Points on a hilly landscape, in no order, each with its height.
From any point a ball rolls to the lowest of the 5 points nearest to it. It stops when none of these is lower. Distance is the straight distance between rows; heights are no part of it.
Salof (h 183): [133  91 144 117 190 130 150 111  47]
Tas (h 216): [152 124 127 159 112 124 132  92 206]
notip (h 529): [153 156 118  94 122 148  97 161  63]
pofig (h 372): [105 102 161 118 181 145 150 147  82]
pas (h 346): [135 147  60 109  51 135  88 111 132]
mis (h 699): [ 81 143 127 124 106 123 114 168  98]
veku (h 594): [ 99 126 143 118 152 134 124 166  87]
gureb (h 520): [134 153 123  96 123 138  93 140 134]
Sifa (h 264): [171 121  97 154 100 111 167  71 195]
kel (h 177): [ 98 105 151 198 121 117 153 125 169]
sapi (h 179): [141 138  64 112  77 111 123  77 164]
pak (h 214): [106 125 106 164  95  82 171 107 152]
pusa (h 146): [150  99 181 140 195 167 147 137 141]
mup (h 523): [145 157 120  95 118 144  92 151 108]
Benas (h 223): [131 134  93 151  89  87 188 100 158]
mube (h 111): [126  89 175 136 195 162 168 130  95]
milum (h 584): [114 151 117 105 110 134  93 154 108]
Mel (h 186): [114 131 112 145  92  96 143 108 165]
vuves (h 189): [152 119 165 144 153 153 118 128 184]
dilis (h 163): [105  89 180 150 188 167 168 143 120]
feto (h 283): [ 97 147 108 126  94 116 107 136 131]
laf (h 313): [161 119 157 103 189 141 129 123 105]
gura (h 235): [ 87 151 101 128  73 116 102 154 100]
zefir (h 225): [133 120 105 170  98  93 177  94 170]
susig (h 27): [132  87 180 142 199 168 168 133 110]
kigun (h 322): [109 114 158 163 134 130 133 130 171]
lovik (h 338): [165 127 144  90 178 136 115 131  85]
rafe (h 254): [137 143 108 106  98 125  96 103 174]
gilem (h 192): [123 127 106 155  96  92 155  98 167]
geti (h 492): [192 141 125  93 162 133  94 122  69]
zamak (h 399): [101 128 139 136 122 121 120 131 160]
sol (h 565): [ 95 126 145 126 135 126 121 156 128]
Patim (h 666): [101 147 127 112 118 130 105 172  87]
gorin (h 427): [100 107 166 131 158 144 130 155 132]
Gibo (h 331): [ 90 127 139 142 120 113 128 146 148]
Rul (h 281): [149 109 156 108 190 133 137 125  87]
las (h 204): [127 110 172 140 167 150 128 143 154]
zofe (h 483): [159 152 133  85 145 148  99 132 131]
kepu (h 280): [117  99 137 118 173 131 147 113  23]
luguv (h 172): [167 116 172 146 166 165 118 126 187]
Dapa (h 525): [174 142 120  91 138 141  99 144  52]
Romet (h 121): [128 106 175 128 181 152 147 149 124]
zokeg (h 517): [129 118 144  97 169 133 129 146  68]
monur (h 425): [180 144 132  84 166 139 103 131  90]
nunep (h 336): [121 116 166 122 165 146 130 150 131]
zipoz (h 533): [150 139 133  95 152 142 110 153  73]
fot (h 164): [119 135  89 134  85  96 141  95 160]
tor (h 226): [100 115 128 187 105  90 175 114 161]
Kor (h 404): [ 82 111 152 150 129 123 137 150 139]
Gok (h 131): [ 89 134  97 151  81  77 151 121 129]
zipib (h 221): [167 122  71 126  91 105 169  71 182]
Mes (h 370): [148 154  76  95  53 155  73 125 123]
Kule (h 145): [ 91 149  86 128  70 106 109 135 120]
pev (h 261): [147 138 134 113 128 136 103 112 190]
Zuguv (h 282): [118 153  79 117  51 133  89 136 116]
bikal (h 222): [108 157  94 122  74 117  98 128 129]
mib (h 178): [140 112 174 167 158 157 127 126 187]
biso (h 181): [141 125 104 142  97  99 154  83 180]
zom (h 386): [172 133 152  97 176 140 114 132 121]
pudar (h 257): [151 114 133 109 173 126 124 116  34]
sapo (h 613): [109 138 131 111 131 146 113 176  52]
visov (h 504): [150 145 138  98 143 142 100 139 141]
Nade (h 491): [164 151 127  85 142 143  98 146  97]
fug (h 273): [174 114 126 113 163 122 101  99  28]
Sipu (h 291): [137 153  81 104  71 132  86 106 147]
gab (h 260): [139 125 162 111 175 144 126 144 127]
bosug (h 215): [ 99  91 179 169 171 169 151 151 143]
Ril (h 265): [121 145 104 109  91 125  95 119 152]
vun (h 148): [103 146  76 136  67  93 132 111 132]
bos (h 154): [131 101 176 161 176 168 140 137 162]
gubik (h 262): [123 114 120 195 110  98 177 106 175]
kos (h 459): [119 115 158 112 177 141 138 148  89]
biko (h 718): [109 141 135 104 136 134 111 160 101]
guma (h 340): [136 162  94 100  82 149  78 137 124]
nuga (h 233): [174 110 178 123 198 164 131 125 142]
bupo (h 544): [154 138 126 104 143 138 110 155  43]
pogog (h 241): [131 117 141 168 120 126 136 111 187]
Zuze (h 161): [118 144  74 131  77  94 144  99 141]
Lem (h 119): [ 76 127 122 155 100  91 136 128 139]
Vade (h 26): [ 75 145 103 141  79 101 118 145 112]
sesep (h 251): [143 128  99 175 102  96 223 105 164]
nibov (h 510): [121 130 148 107 155 136 122 151 115]
Bogef (h 398): [ 81 153  99 139  57 117 104 161  88]
Veg (h 228): [122 139 126 122 108 119 109 120 168]
dorug (h 246): [157 125  82 140  95 100 195  86 175]
pif (h 143): [ 97 139  96 141  83  87 136 113 145]
dezur (h 470): [115 114 141 110 166 136 137 152  50]
Loni (h 196): [135 132 117 137 106 111 128  99 187]
zason (h 66): [113  99 176 171 164 156 141 143 157]
giku (h 199): [149 126 104 139 104 108 134  82 203]

Call two points neighbours if one is among the 5 nearest of the other. Go from one point of each pair to the other, from neighbour to neighbour, staying as low as possible. Name the highest point that can't be avoided.
susig / zason -> bos
Vade / kel -> tor
Romet / Vade -> pev

Two balls start at each pair of points below. Name the first point that both come to, or write -.
dezur / nibov -> -
sol / Ril -> Vade
Zuguv / pas -> Kule

For each start below, name the point where the ball stops.
pak -> Vade
mup -> Romet
guma -> Vade
fug -> Salof
visov -> Romet
biko -> Romet
